Points on a hilly landscape, in no order, each with its height.
From any point a ball rolls to the lowest of the 2 points nearest to it. It stops when none of these is lower. Distance is the straight distance between rows; heights are no part of it.
bov: [  3 -51   1 -51  13  11  97  -9   6 -10 -76  49   5 -18 -23  16  -6  13
 -13 -13  -5 -26  -5 -44  32  74  48  42  39]  h=6.72
rur: [  5  22  46  -3   4 -15 -48   5 -28  49  27  -7  20  29  26  16 -47 -10
  10  15  21 -15  -8  45 -22 -86 -41 -15  17]  h=4.33
fir: [-50  28  57  28 -31 -14 -23   8 -38  38  61 -37 -54  21  22  -3  21 -52
  51   8 -30  24   4  16 -31  18 -30   5   7]  h=5.57
ris: [-44 -11 -16   5  -3   2  31  33   7  -1 -48 -11  -5 -35 -28 -13  12 -29
  43 -43 -10   0 -16 -14  19  69  42  18  28]  h=5.96
tife: [-50 -26   8  -6  -7  13  22  27 -15  45 -71 -37   0   1 -44 -23  -4 -48
  51 -46 -26  20 -50  24  66  38  31   0  47]  h=5.68
dil: [-28   9 -21  65 -20   8   8   5   1  -5  64  28 -85 -45   3 -15  26   2
  24  39   4  24   5  41   2  26 -40  57  -8]  h=5.87
semat: [  18   24  -26   -5    4   32   11  -54   40  -12  -16   35   21  -11
    0  -29  -63   35    3  -25   16   -5   25   17   15  -34   43   -9
 -105]  h=5.67
menar: [ 12  33 -26  45   1  15  -6  14  36 -47  51  38 -44 -35   4   5  -8   2
  44  46   1  13  15  36  -9  -9 -53 -13 -49]  h=1.54
Vosev: [-16 -36   2 -38   4 -12  47  29  13  -5 -52   2   8 -19 -10 -15  19 -24
   3 -16   6   9 -46 -58 -17  60  49  48  52]  h=6.23
Gadu: [ 17 -11 -26  24  17 -11 -65  -7   1  -2  -9 -64  29  31 -31   5  43 -16
 -70  12   3  40  18  14 -52 -13  16 -62  38]  h=4.04
sovu: [ 12  -2 -24  26 -10  10  35 -36 -30  36   5  20 -65 -52  -1 -10 -15  46
  -7 -49   2 -23  -1  -7  55 -33  27  45 -40]  h=4.51
fera: [ 40 -10   5 -50  24 -31  39  12 -23  18 -14  17  39  -5  -6 -29  -2  -3
 -38 -18   1  -1 -14 -21  38   2 -24   0  98]  h=7.62
pur: [-15 -28  45  47 -28  46 -54 -48 -19  22   1 -27 -45  15  11  -3 -28   4
  13   4 -20 -18   2  53  10 -67   1 -33 -13]  h=6.13
linag: [-60 -52  28   1 -13  34 -21  29   3 -72 -34 -10  14  32   4  11 -25 -41
  52  28  -5 -15  -2  22  10  -8 -25 -23  22]  h=4.22
kib: [-37  55   0 -29 -10   0  43  21  41   2  10  70  20  -3  33 -13 -61 -15
  68 -16 -10   3 -19  49 -21  30  18  17 -71]  h=5.89
Sagem: [-33  -3  41  13  -4  22  -9 -13   4 -46  18 -23 -19  31 -19  -3  29 -24
   8  36 -50  49   2  -8 -50   6  20 -65 -51]  h=4.29
kiv: [ 34   6 -68   9  13   0  23 -14   4   2 -49  12 -11 -39   2  37   6  41
 -33  -6  62 -44  15 -27   5 -31  36  45 -24]  h=7.61
filug: [ 21  -9  12 -33  27 -13 -15  39  -8  -9  28   6  38   3  26   5 -38  -5
  42 -43 -30 -42  -5  -3  28 -14 -56 -38  12]  h=2.95
Gukat: [-12 -30   5  32 -13  23  15 -14 -29   8   4  -1 -62 -21 -34 -35  43  15
 -30  27   5  43  -4  17   2  -1   8  44  13]  h=6.61
Gefu: [ 40  -7 -26  21   3   0  19 -41 -26  16  31  11 -42 -28  -1 -16  22  57
 -60 -10  10   5   7  -3  34 -54  12  36 -42]  h=4.88
did: [  7 -20  11  13  33   5 -52 -36 -47 -32 -19 -48  10  32  -2  61  23  61
 -28  -5 -30 -35  20 -12  26 -31   0 -85  14]  h=6.86
Dugov: [ -8 -40 -18 -60  17  11  81   4  19 -24 -35  51  14  -2 -16 -18   0  -4
 -10   2  -1   2 -26 -43 -17  72  61  78   2]  h=6.49
vakog: [-41 -16  86   5 -12  41  -1 -39 -28  25   6  -3 -35   5 -19 -14 -22  -5
   9  26 -17   6   9  35   6 -33   8 -21 -25]  h=5.88
Kir: [  6 -29 -31 -20  14  13  34  26  26 -35 -41   1  46  -2  -5  -3 -17  -4
  34 -27   5 -29  28 -16  28  24   9 -20  21]  h=2.25
Kepod: [ 23  37 -21  14 -13 -37 -24 -32 -22  37   1 -21 -48 -30  35  30   9  47
 -31 -37  26 -30  10 -33  -3 -62  25 -15 -43]  h=7.24
puni: [ 53 -10  -4 -25   6 -48   7  31   3  22  -9   9  19 -27   3 -14  11   5
 -25 -59  -3 -17 -47 -51  34  37 -42  17  90]  h=7.44
Rego: [-10  30  50   5  11  13  13 -48 -37  60  14 -28  30  22 -20   3  13   0
 -66  42  -1  23  38  46 -14 -20  10  -3  14]  h=3.78
lev: [ 15 -69  26 -41  26   0  20  13 -11 -37 -40 -31   1  15 -34  36  35  -9
 -19  80   9  26 -21 -37 -32  -3  23 -25  36]  h=6.11
Moz: [-22  39  10  23 -27 -35 -58   2 -19 -44  39 -29 -52   7  55  59  31  28
  35   8 -10  -4 -11 -45 -18  -8   5 -22 -36]  h=1.35
fol: [ 11  -4 -28 -33  16  -7  -5  43  16   8 -25 -29  73  31  10 -18 -42 -47
  61 -92 -59  -4 -19 -13  18  36 -25 -42 -16]  h=3.51
lut: [ 19   2  32 -30  14   0 -29  30 -21 -20  26 -14  57  43   7  13 -34 -18
  20   5 -36   2   9   1  -5 -51 -59 -60  13]  h=3.42
Rono: [ 38  41 -28  -8  26  10   1  -4  53 -33   3   3  60  -3 -11 -12 -19  14
  -2  15  -3  -5  44  -5  -9   5  -2 -50 -55]  h=5.01
dopu: [-16 -27 -29  37  -2   2  39  13  22 -26  36  66 -80 -44  -6 -17  35   2
  38  20 -24  21 -16  16   2  87  -8  64  -7]  h=5.65
lamag: [-30 -43 -11   3 -25   5 -15  49   0 -10 -63 -26  62  28  11   3 -44 -37
  55 -58  17 -17 -18  62  66  -3 -24 -23  68]  h=5.07
pober: [-11 -59  39 -37  10  -9 -15  13 -23 -35 -40 -43  -8  36 -14  32  56 -14
 -51  42  -8  28 -25 -54 -17   5 -22 -21  90]  h=5.70
Biv: [ 40  12 -55  13  14  -9 -23  -4  22   8  -1  17  24 -35   2  40  25  45
 -68  44  72 -32  12   8 -10  -3 -13  11  22]  h=5.50
Piba: [-13  40 -20  -9 -14 -38 -30  32  24   7   2 -13  27  -3  14  19  22 -13
 -22  27  45  -7   2 -22 -50  16  -2  27  28]  h=6.18
kalo: [  2 -24  -6  -4  -1 -10   8   3 -19  17 -42 -24   8  17 -19 -20  -7   2
 -10 -41 -17 -31  21   1  69   4  -1 -31  70]  h=2.23
puge: [-21  19  68 -18   3  13  16  -1  -3 -20  30  13  40  29  -8  15  -3 -13
  -4  54 -44  25  29  15 -42 -11   0 -61 -44]  h=4.70
rog: [-18  32 -16  35 -18  19  15 -49   5  23 -29   1 -50 -43  -6  -5 -20  23
  21 -61   2 -42  27   2  32 -12  40   7 -66]  h=4.13
nom: [-28 -52  58 -36  12  41   5   3  -1 -34 -39 -18  24  36 -35 -20  -9 -19
   4  18 -35  31  -1 -13 -21 -26  21 -57   1]  h=3.06
pobib: [ 23 -21 -42  14  -2 -26 -50   2  -3  -1 -34 -16  -1  -1   5  42  30  32
 -36 -32  26 -53  12 -35   3 -17  22 -12  66]  h=2.03
Suzu: [ -6  28  -1  35  -8  15 -36  20  40 -49  18   9   4  -4  13  13 -30 -34
  47  55  31  10  -8  54 -23 -41 -54 -23 -28]  h=2.09
Zir: [ 51 -39 -70  17  11   4  43   7   8 -22 -31  29  -5 -36 -22  -6  -3  32
   0 -32  29 -27   2 -42  16   5  33  43   2]  h=7.31
buk: [ 34 -27 -50  26   6   6 -59  37   8 -36 -12 -13  38  28   9  22 -27  -2
   8  13  36 -22  21  46  27 -58 -45 -52  29]  h=2.36
peta: [-27  -8 -16  14  -4  35   0  17  42 -36 -21  34  13 -24   3  -2 -45 -11
  72 -17  -3 -51  20  44  29  36 -11 -23 -37]  h=5.76
rusuf: [ 41  -2 -26  48  13   3 -18 -27 -27  30  28  -2 -41 -30 -16  -5  20  44
 -59  24  13   8  27  35  24 -32 -21   6  17]  h=4.93
Fupo: [-13  15  36 -41  28  13  54 -26  -9  29  21  53  39  15  -5 -24 -43  26
   4 -10 -38  -9  25  25  19  15  26   2 -52]  h=7.49
loru: [ 10   9 -32  16 -10   9 -40  33  20 -19  -8   7  34   2  16  -9 -49 -21
  40  16  49 -17   5  44  -8 -48 -34 -18   5]  h=2.64
kep: [-23  26  -2  24  -3  25  29 -62   5   0 -18  25 -47 -58 -11  29  17  52
 -16   3   8 -31  49  -5  17   3  38   3 -70]  h=3.73
lebid: [ 24   6 -56   6  27  24  33   3  71 -66  17  45   5 -11 -17 -19  -5   5
  -1  36  -2  30  26  -1 -28  52   7  17 -54]  h=2.52
nolot: [-41 -22 -12  14 -21  37 -22  25  21 -25 -50   2  55  -3  22   6 -45 -28
  70 -31  10 -46   7  79  63  20 -23 -33  22]  h=5.42
Mifer: [ 23  37 -49  32 -13 -12 -19  27  46 -46  32 -18 -64 -11   4 -31  20 -26
  33  -2   5  60  -3 -20 -43   4  -6   3 -35]  h=0.43
gubo: [  4   8  36   6  16  35  13  -9 -22  18  13   1  36   4 -31   8 -10  12
 -28  49  13   9  37  54   1 -43  -3 -24 -11]  h=4.20
roki: [-68   3  59  -2 -27  10  -4 -23  -9   5  12  25 -49   7  27  -5 -30 -11
  81 -39 -71  -1 -26  32   7  47  16 -29 -53]  h=5.13
lomov: [-12  33  25  48 -24  13  24 -31 -27  51  79   7 -41   2   9 -36   2 -21
  12  10 -48  44  34  34  10  45 -25  28 -43]  h=5.97
viven: [-40 -63  26 -29   0  23  30   7  -2 -61 -73  11 -33  31  -9  40  -7 -21
  63  -8 -23 -34 -10 -42 -14  29  46   6   3]  h=7.51
funa: [-37 -51   5 -20  -2  43  85 -18  -3 -20 -83  32 -16 -15 -36  18 -15   5
  28 -12  12 -42  26  -8  43  37  57  10  19]  h=6.97
foris: [-12  22  16 -24  15   8  54 -22 -10  26  35  39  24  11   1 -50   6   9
 -29 -14 -29  24  16  -1   4  45  34  47 -39]  h=7.34
supez: [ -3  -9 -69  -2  -3 -36 -31  25   1  -3 -52 -41  35  34  10  15   3 -17
 -13 -55  45 -24  19 -18 -10 -18  39  -7  70]  h=2.81
lop: [ 21  33  26 -21   0 -17 -39 -32  22  19   9  -4  48  -8   4  25  32  47
 -71  -3 -14 -30  22 -53  -6  38  -1 -53 -24]  h=4.21
lafog: [ 38  22  33 -63  25 -22  47   5 -15  43  29  36  62  -1   3 -40  -1  -5
 -37 -31 -35  14 -14 -17  24  32 -26  33  43]  h=7.77
sol: [-12  10 -21  -8 -11 -29 -39  29  -5   7 -25 -57  50  13  12 -14  16 -34
   4 -71 -32   0  -7 -39   3  70 -11  -4  46]  h=4.65
Mazot: [ 46   0  34 -21  23 -23 -18  23 -28  21  21 -15  34  20   7  26 -11  11
 -15  40  16 -13   0  15  -6 -81 -32 -45  29]  h=3.94
lafa: [ 14  51 -21 -23 -15 -39  31 -19 -12  41  57  19 -17 -11  55 -21   2  22
  -6 -32  24  15 -16 -41   1  -4  36  65 -56]  h=6.46
rasig: [ 50  74 -37   0  19  10   7 -43  58   4  -2 -16  28  -4  -5 -39 -42  10
 -23 -22  12  20  37  -5   3 -15  14 -27 -93]  h=5.35
Kazi: [-22 -57  20 -25  15  31 -13  11  13 -81 -31  -5  18  46 -18  15   6 -19
  23  49 -34  38 -22 -23 -52 -18  21 -65 -47]  h=3.74
simub: [ 46 -34 -38  -6  11 -26   1  12 -24   7 -22  -8 -16 -21  -1  21  14  31
 -34  14  44 -16 -17 -34   1 -38   8  17  61]  h=2.80
basev: [  7  35  17 -43  18   0  50 -32   6  11  30  35  49  17   5 -15  29  23
 -57  27   1  38   7 -15 -25 -10  51  31 -69]  h=7.16
Leved: [-38   5  55 -25  11   7 -32 -25 -45 -25 -21 -39  25  41  18  56  -7  23
  12  -1 -22 -43  15 -30   8 -34  12 -51 -11]  h=7.15
duf: [-44 -18  46  -3 -10  26 -37  20  -4 -44  13   4  17  22  22  -1 -38 -35
  66  -4 -47 -21 -14  38   9   9 -51 -32   4]  h=4.61
kipe: [  24   18  -59    7    7   16   41  -29   34  -25   11   55   -9   -8
    6  -48  -38   28   13  -43    6   14   -8   31   24  -10   33   32
 -103]  h=5.95
lon: [-86  20  79  12 -32   5 -10 -13 -16   4  35  -8 -52   8  17   9  19 -23
  63  17 -44   6  17  10  -7  17   2 -15 -23]  h=5.36
setaf: [-27  27  43 -12 -21   4 -27  -6 -14  41   6   2  -9 -15  34  11 -41 -12
  39   5  49 -39  -5  37 -16 -70  -6   8  -6]  h=4.71
naf: [-54  -5  53 -40  19  16  14  -6  -2 -22 -27  -1  55  21  -2  23  -6  -7
  14  18 -17 -37  40  -9   8   7  11 -46  -1]  h=7.41
luzo: [ 30 -36 -20  -8   8   9 -12  65  21 -58  19  -8  22  11 -14   8  16 -29
   6  51   1  34   2 -15 -37   7 -47 -22  31]  h=3.05
fuvu: [ 15  26 -29  -5  -7  -7  18  19  48 -43  13  -3 -36  -3   0 -13  14 -20
   9  54  24  75 -19 -24 -70  -5  20  23 -49]  h=1.13
Zige: [  3 -17  31  22 -10  29 -49 -32  -8 -17   8  -7 -20  10  15  20 -26  39
  29 -12 -36 -37   8   6  36 -47 -17 -70 -44]  h=6.38
Geb: [-31 -14  23 -49  20   9  56  -1  -1  -9 -21  63  28  -2   5  14 -41  25
  33   2 -14 -58  29   0  14  25  27 -13 -19]  h=7.65
binif: [ 48 -11 -49   9  -7 -25  14  23  22  42 -40   6  17 -37 -27 -15   7  16
 -21 -87   1  -5 -53 -40  58  60  -2  39  66]  h=7.27
sogin: [ 15 -35   0  27   8  23 -65 -31 -34 -14 -31 -47  -5  44  -5  19 -27  31
   8 -36 -29 -37  21   2  48 -41  -3 -62   3]  h=6.62
funu: [ 16  42 -38  61 -20  -9 -34 -29  22  60  30 -27 -32  -8 -13 -46  15 -29
 -38 -18   2  26  17  23  -9  51 -12  54  11]  h=6.29
loved: [-15  32  48 -34 -13 -24  11 -23   4  53  17  31  43 -11   2  -7   5  35
 -52 -17   2 -19   9 -55  -1  50   6  27 -12]  h=4.19
kofat: [ 16   4  24  33  14  -8 -40 -16 -14  31  27 -65  26  31 -16  26  39 -15
 -70  30 -38  30  18  34 -40   3 -27 -63  34]  h=4.54
Ruzoz: [ 37  -4   4  43 -23  17 -49 -27  28  19  16 -46 -20  23 -27 -49  29 -15
 -60 -12 -43  70   0 -37 -48  39  13 -23  -7]  h=2.96
fad: [ 26  27 -61  14  11 -27 -15 -21  -6  22 -17 -19 -32 -33  13  24 -10  27
 -36  -2  58 -22   0   8 -13 -79  32  17 -21]  h=7.52
sar: [ 34  -8   4  60 -25   0 -57 -42  33  19   9  -4 -31  -9 -50 -20  33  34
 -84 -15 -28  24   7 -30 -10  41 -11 -20 -20]  h=3.43
nesoz: [  6 -13 -19 -21  -9  13  27  -6  35 -51  -7  63 -32 -11  27  -2 -41   0
  38  37  46  20 -35  19 -27 -43  25  47 -76]  h=3.62
fub: [ 10 -40  37 -50  16   1  31  -6   2 -12 -24  26  26 -15 -17  33  33   4
 -57  69  25   5  -7 -28 -14  35  15  13  32]  h=6.50
bober: [-28 -36  43 -18   5  29  28   0 -12  43 -40  -5  17   9 -26 -52 -42 -44
  40 -50 -58  21 -30  40  38  25  14 -17   7]  h=5.40
Padib: [-20  80  38  -6 -38 -22  -5 -31  10  34  51  -6 -14   0  28   4  35 -19
 -26  29   1  59  20 -21 -48  33  15   4 -50]  h=5.32
lamod: [-16   1  20   6  -1   4   4  -9  -1  58 -19 -19   2  -1  -3 -23 -40 -18
  53 -65 -33 -15 -16  10  28   4  30  -1 -13]  h=5.12
gimi: [ -4  13  11  23  -4   3  15 -34 -37  87  19 -23 -22  -8  -2 -33 -16  -9
  14 -38 -12 -16  -3  36  25   6  -7  29  11]  h=4.85
kubid: [ 14  20 -81  10   7 -12  -2  49  56 -44 -24  -1   4 -17   0  -4 -12 -41
  46  28  71  -4   4   6 -29  -1 -19  29  15]  h=4.60
sunim: [-12 -10 -28 -34  -6  19   1  16  39 -48 -46  -8  60  24  -1 -23 -49 -18
  52 -60 -36 -12   3 -17   9  29  18 -52 -39]  h=2.98
vun: [-19   0  52 -16   1  -6  31  14 -21  21  21  -1  -6   5 -22 -31   8 -36
  -3  17 -41  32   0   0   3  24 -27  20  60]  h=2.07
Zuped: [-23  19  35  -9  17  -5  20 -47 -58  71   8 -19  -2  12 -10 -12   5  11
 -55  24  30  -3  10  35  12 -50   9  48  42]  h=3.31
visu: [ 38   6 -76  18   5  -2 -12  22  57 -36 -14  10  37 -11  -8   9  15  -8
 -31  52  65   7  31   8  -8  28 -23   4  17]  h=5.06
bop: [ 38  49 -51  -2  -4 -13  32 -27   4  36  26  15  -4   4  28 -49 -31   6
   8 -67   8  21 -13  -1  10 -22  35  50 -88]  h=6.20
sebaz: [-23  65  61 -17 -13  -6   2 -13   2  41  46 -17  26  29  15   5   1 -36
   2  37 -35  26  43   7 -40  14  -4 -29 -37]  h=5.03
dinof: [ -1 -13   8 -34   6 -33 -17  31 -33   3   9 -55  41  29  13 -14  -3 -34
  18 -60 -63  -1 -18 -41  15  27 -46 -31  57]  h=4.31
letib: [  3  71 -13 -29   8  -4  48  -4  -3  22  67  50  44  25  33  -9  -3   5
 -20  24  32  -7  18  43  -1 -39  -3  53 -85]  h=6.89
somi: [ 27 -14 -33  13   5  12   8  13  -8   1  -1  24  -4  -3  -3  -1 -19  -2
  -2  46  67   0 -28  48  -9 -86 -19  51   5]  h=3.93
turup: [ 17 -44 -19 -21  18   8  49  24 -19  -5  -5  26 -18   5 -20 -17 -15  -8
  14  45  58   9 -36   9  -6 -37  -5  83  32]  h=3.45
nep: [-20 -67  18   3   9  21 -16  38  -7 -76 -13 -13  -6  31 -18  37  15 -30
  34  81  -1  24 -14  14 -19 -14 -45 -39  28]  h=3.66
taku: [  8  -3  10  26 -20 -20 -53 -15 -28 -51   4 -30 -59  22  30  45  14  37
  41 -40 -32  -4 -30 -57   0 -43  12 -41 -35]  h=1.91
velof: [-61 -15  25  -2 -14  17 -23  26  13 -13 -15   7 -12   2  31  10 -33 -26
  95 -42 -43 -15 -50  23  19  30  -1 -15 -16]  h=4.90
rubut: [-53 -10  26  12  -3  28  16 -37 -10 -22 -26   7 -50 -27 -22  31   8  24
  12  26  -4 -37  26  -2  10  -1  29 -10 -22]  h=3.30
gepe: [-24  22 -38  41 -15  -7  -4 -26  -9  57 -21 -37 -25 -12 -22 -49  13 -21
 -41 -25  36  14   3  33 -15  18  38  86  26]  h=6.54
defo: [ -6 -55  -4 -25  -7  31  51  -4   1 -26 -69  20 -52 -19 -29  47  -1   6
  15   8   7 -34  13 -51 -10   9  59  34 -14]  h=7.25
Toges: [  3  26 -39  43 -11  -5 -40  37  44 -72  30  -3 -45 -11  13  -6  10 -13
  65   0 -12   8  13   0  -9  25 -42 -13 -34]  h=1.01
rif: [ 22  24  -1  12  24  13  15   3  -8  14  41  21  28 -20 -10   4  11  18
 -35  52  20   0  23  34  15 -14 -38  19  13]  h=4.56
vumik: [ 13 -27 -50  -5  -5  17  -1  21  53 -61 -35  28 -27 -14   7  14 -42 -25
  59  17  54 -11 -28   0 -21 -10   7  19 -32]  h=4.12
rakam: [ 25  11  -4 -34  17 -11 -18   3  30 -41  -9  -1  40   1   6  29  17  28
 -18  -3 -16 -24  25 -58 -14  12  21 -59 -31]  h=4.62
kida: [  3  16  32   5 -32 -37 -62  13  -9 -15  58 -30 -49   7  34  15  53   5
  -3  -3 -44  34 -16 -67 -32  25 -10 -29  -6]  h=1.93
rimog: [ -6 -47  16  33   5  30  48 -26 -25 -13  52  37 -57   5 -22 -35  21  23
 -27  39 -28  56 -15  37  33 -22   6  41 -31]  h=6.37
Sirag: [-80 -10  94 -32 -11   4  23 -14 -30  -4  -6  13 -40  21   2   9  -2 -13
  42  22 -39  -2  -5  -5   3   1  13 -18  13]  h=5.59
dupo: [-28 -29  48 -23  -2  29  32   5 -13 -10 -23  -6  58  45 -39 -41 -22 -47
  -6  16 -34  34  32  19   8   1 -16 -38  43]  h=2.26
ter: [-16  51  19  37 -50 -11 -15   2  -1  34  69 -14 -53 -16  15 -23  34 -32
  16   9 -37  44  11   2 -20  58 -30  19  -3]  h=5.78
Lidaz: [-26  25  54 -39 -11  13 -20  -7   4  27 -19   7  55  10  41   7 -56 -18
  33 -26  22 -50 -11  14   0 -46  14 -26 -21]  h=5.14
zuk: [  3  17   1  22 -22 -47 -90 -16  -2  29  15 -34 -37   0  23  43  53  25
 -61 -33  10 -20 -12 -43 -41 -13   0   3  38]  h=6.73
pok: [  7  37  23   6 -14 -42  -6 -15 -50  59  49 -19 -23  -6  34  19  15  13
 -29  32  38  22 -16  17 -35 -72  -4   6 -19]  h=3.38
peb: [ 46  22  -7 -27   5 -22  25  20  19  19  56  56  59  -1   0 -37  15  25
 -55 -13  -3  12 -23 -38  -7  40 -35  57   6]  h=7.91
vil: [ 21  15  -9 -17   6 -46 -11   9 -23  42  14  -7 -23   1  26   2  18  17
 -36  19  43  10 -32 -33 -47 -62  18  24  31]  h=3.49
ganot: [-26 -19  23 -18  12 -20  49  43 -32  38 -11  14  -7  -8   4 -10 -25 -31
  37  21  51 -14 -56  44   8 -36 -26  63  62]  h=2.93
nerol: [ -8  30 -63  24  -8  -4  28  -1   4  33 -35  -7  -6 -41 -12 -29  12  10
 -12 -50  48 -19  -9 -13   3  24  57  83  14]  h=6.81
Faket: [ 31 -60  10 -40  12   8  46 -24  -6  -3 -58   7  17  -3 -27  58  27  33
 -63  52  35 -21  17 -24  27   3  23  -1  56]  h=6.25
kud: [  7 -39 -13 -11  13   2  40  14   8 -15 -29  20  49 -19 -12 -11   1   1
  -8 -50 -29 -20  41  -7  68  57 -23 -36  44]  h=1.55
mufu: [ 28 -10  29   6 -21  -7 -35   9   0  -4  43 -40 -32  16  -8 -30  38 -17
 -22 -11 -55  71 -19 -64 -46  25  -9 -21   8]  h=2.44
fuluz: [ -6 -17  30 -31   2 -44 -37  44 -26  -8  10 -35  10  36  22  29  35 -14
 -18  33   8   3 -25 -25 -31 -22 -41  -4  99]  h=5.31
Rakik: [ 14  23  30   4 -26   3 -22 -46  18  38  17   5  11 -12 -16 -12  32  27
 -69  -2 -13  14   8 -28 -15  43  10  -3 -26]  h=3.82
vomu: [ 27  23 -33   1  -1 -28 -17  36  19  35  26 -14  25 -28   1 -23   5 -21
  25 -70 -47   2 -26 -20  22  70 -19   1   8]  h=4.97
Pofa: [  5  19  26   6  -1  -3  14 -17 -61  74  42  -2 -26  13   8 -28 -17   6
 -27   6  32  13 -10  47   8 -77   1  48 -16]  h=2.82
Ver: [ 14 -54  -1 -16  14   3   8  -4 -37 -20 -65 -20   7  17  -3  91  15  41
 -34  19  42 -55  21 -25  25 -37  20 -33  59]  h=5.82
Ful: [-39  59  19 -22  -9  20  17  -9  41   7 -15  34  39  -8  37  -3 -72  -7
  50  -8  38 -31  -2  38 -12 -14  21  23 -57]  h=5.58
Pode: [ 13 -14  -7   2  16   5  39  25  17 -20  35  63 -17 -21  -7 -31  26   4
 -14  14 -32  27 -19   7   4  79 -32  60  20]  h=5.45
Sav: [-10 -24 -13 -34   7 -24 -12  62  -2 -33   5 -24  37  27   5 -21 -22 -38
  71 -69 -50  18 -43 -36  -6  13 -30 -32  12]  h=3.91
Rugu: [-10 -21 -31  14   5  -9 -47  11 -15   4 -29 -63  16  56  -6  -5   1 -28
 -22 -23   6  14  21  13 -20 -17  20 -26  65]  h=3.44
dip: [ 42 -35 -41  26  10   6 -10  -9  -1 -17 -17 -15 -26 -21 -16  31   0  17
  -2  56  67  -7 -24  42 -28 -83  -1 -18  -7]  h=4.44
Bigo: [  4 -11 -28  13  11  14 -18 -19  11 -30 -50 -30  -8   0  -9  55  11  19
   0  45  46 -20  12  20 -21 -51  16 -51 -31]  h=4.92
kagi: [ 15  45 -22  41 -29 -45 -57 -48  -5  53  30 -22 -82 -30  35  36  35  33
 -63 -22  24  -9   5 -16 -15 -23   3  -3 -17]  h=6.99
zemik: [ -5  10 -25  -3   9  17  29  14  38   2  -2  58  26 -25  -2 -17 -64   2
  61 -42 -20 -19 -17  57  36  32   7  10 -57]  h=6.01
Vufi: [-10   5  45  -5  21 -24 -57   0 -42  37  18 -56  15  45   5  29  28 -13
 -55  17 -21   0  13  11 -18 -24 -34 -35  90]  h=4.95
Mer: [ -9  43  -3  -8 -27 -53 -75   1  28  24  -8 -17  11  -3  10  29  45  13
 -70   5  38 -11 -26 -53 -69  22  -1  -6  16]  h=6.47
fali: [ 32  -3   3   1  10 -21 -28  22 -11 -26  34   7 -29  -1  20  17  -5  19
  46 -21 -29 -26 -11 -44  10 -29 -21 -34  -9]  h=2.46
Milob: [ -8 -17 -13   4  12   7 -15  -2 -16 -36 -65  -7  15  21  14  66 -12  24
  10  12  36 -72  28 -10  20 -48  12 -41   5]  h=5.38
Zuzib: [ 35   4 -41   3  14 -14  39  46   8  18  22  29  13 -35 -10 -37   3   1
  27 -25 -19  21 -38   2  20  47 -15  48  19]  h=5.22
ner: [-12   0  26  54 -10  35  38 -47 -49  35  71  39 -69  22   3 -50  -1  -8
  -2  -9 -31  59   0  48  32  -8   0  44 -65]  h=6.15
bofek: [-15 -22  26   0   5  14  18 -20 -28  15 -18  -9 -32 -13 -23 -10   5  23
   1 -10 -10 -35  13 -20  25 -17  20 -14  26]  h=2.83
Bis: [  4 -33  23 -17  18  26  45  19   0 -24   6  20  15   3 -39 -30  -2 -19
  -9  24 -51  35  14   3   0  29 -18 -17  33]  h=1.51
Fogi: [ 53 -59 -19  -7  26  -4 -36  45   1 -66  12 -33  19  13 -13  15  52   2
 -29  38 -24  42 -16 -31 -17  -6 -42 -67  38]  h=2.41
pekog: [ 38  -5 -67   6  14  10  40   1  33 -42   7  39 -38 -26  -5 -15   2  13
   6  34  37  24   0  -3  -9  -5  17  62 -58]  h=3.07
Derup: [ 13  74 -20  -8  -6 -30  17 -11 -21  45  82  27  13  -5  56   3  17   0
 -34   1  30   7   2  15  11 -14 -11  70 -50]  h=6.68
Lezil: [-51 -42 -12  18 -28  14 -38  45  -5 -42 -51 -35  17  17   9   5 -25 -41
  73 -21  16  -7 -49  36  25  -3 -25   2  54]  h=4.68
retir: [ 39 -43 -25  24  33 -10 -48  27  -8 -58   0 -29  29  22  -4  35  21  14
 -24  30  -2  -7  20   7  29 -24 -50 -73  47]  h=1.60
rak: [-29  20  46   4   2 -14  34  17 -37  43  26  14 -27 -20   3 -20   7 -35
  29  15  10   1 -29  40   6   5 -25  58  60]  h=2.51
Sigem: [ 35 -23 -80  22   3  13  23   8  11  11 -31  16   7 -34 -33 -48  21  19
 -34 -44  28  -2 -19   0  34  30  21  62  42]  h=7.06
kirek: [ -5  45 -20   6   2  23  21   0  32 -34   1   2  16 -12 -34 -13  17 -18
 -13  61  16  44  25  20 -41  15  14  15 -25]  h=1.87
bada: [ 20  41 -38   5  -6 -53 -41   7  39  13   4  15   2 -35  34  47  20  24
 -34  14  59 -56  16 -28 -20  16 -28  28  11]  h=5.86
Labo: [ 15  24 -31  77 -31  -6 -32 -17  12   8  56   7 -71 -35 -19 -28  51   7
 -41  21   9  54  -1  23 -11  33 -37  48  -5]  h=6.07
Fuba: [-12  40  35  -1  -8 -25  -9 -25 -14  85  22 -26   7 -12  12  -9   7  12
 -27 -34  -4 -27  10 -17   6  50  -6  23  31]  h=4.53

Call two points neighbours if one is among the 2 nearest of the other. Go from one point of each pair to the other, from neighbour to neighbour, staying as low as possible. Name the highest point that can't be avoided.
Moz, Mifer: zemik
Bis, kud: fub
Pofa, pobib: vil
Mifer, retir: loru
Bis, Mifer: ter
pobib, kud: rusuf
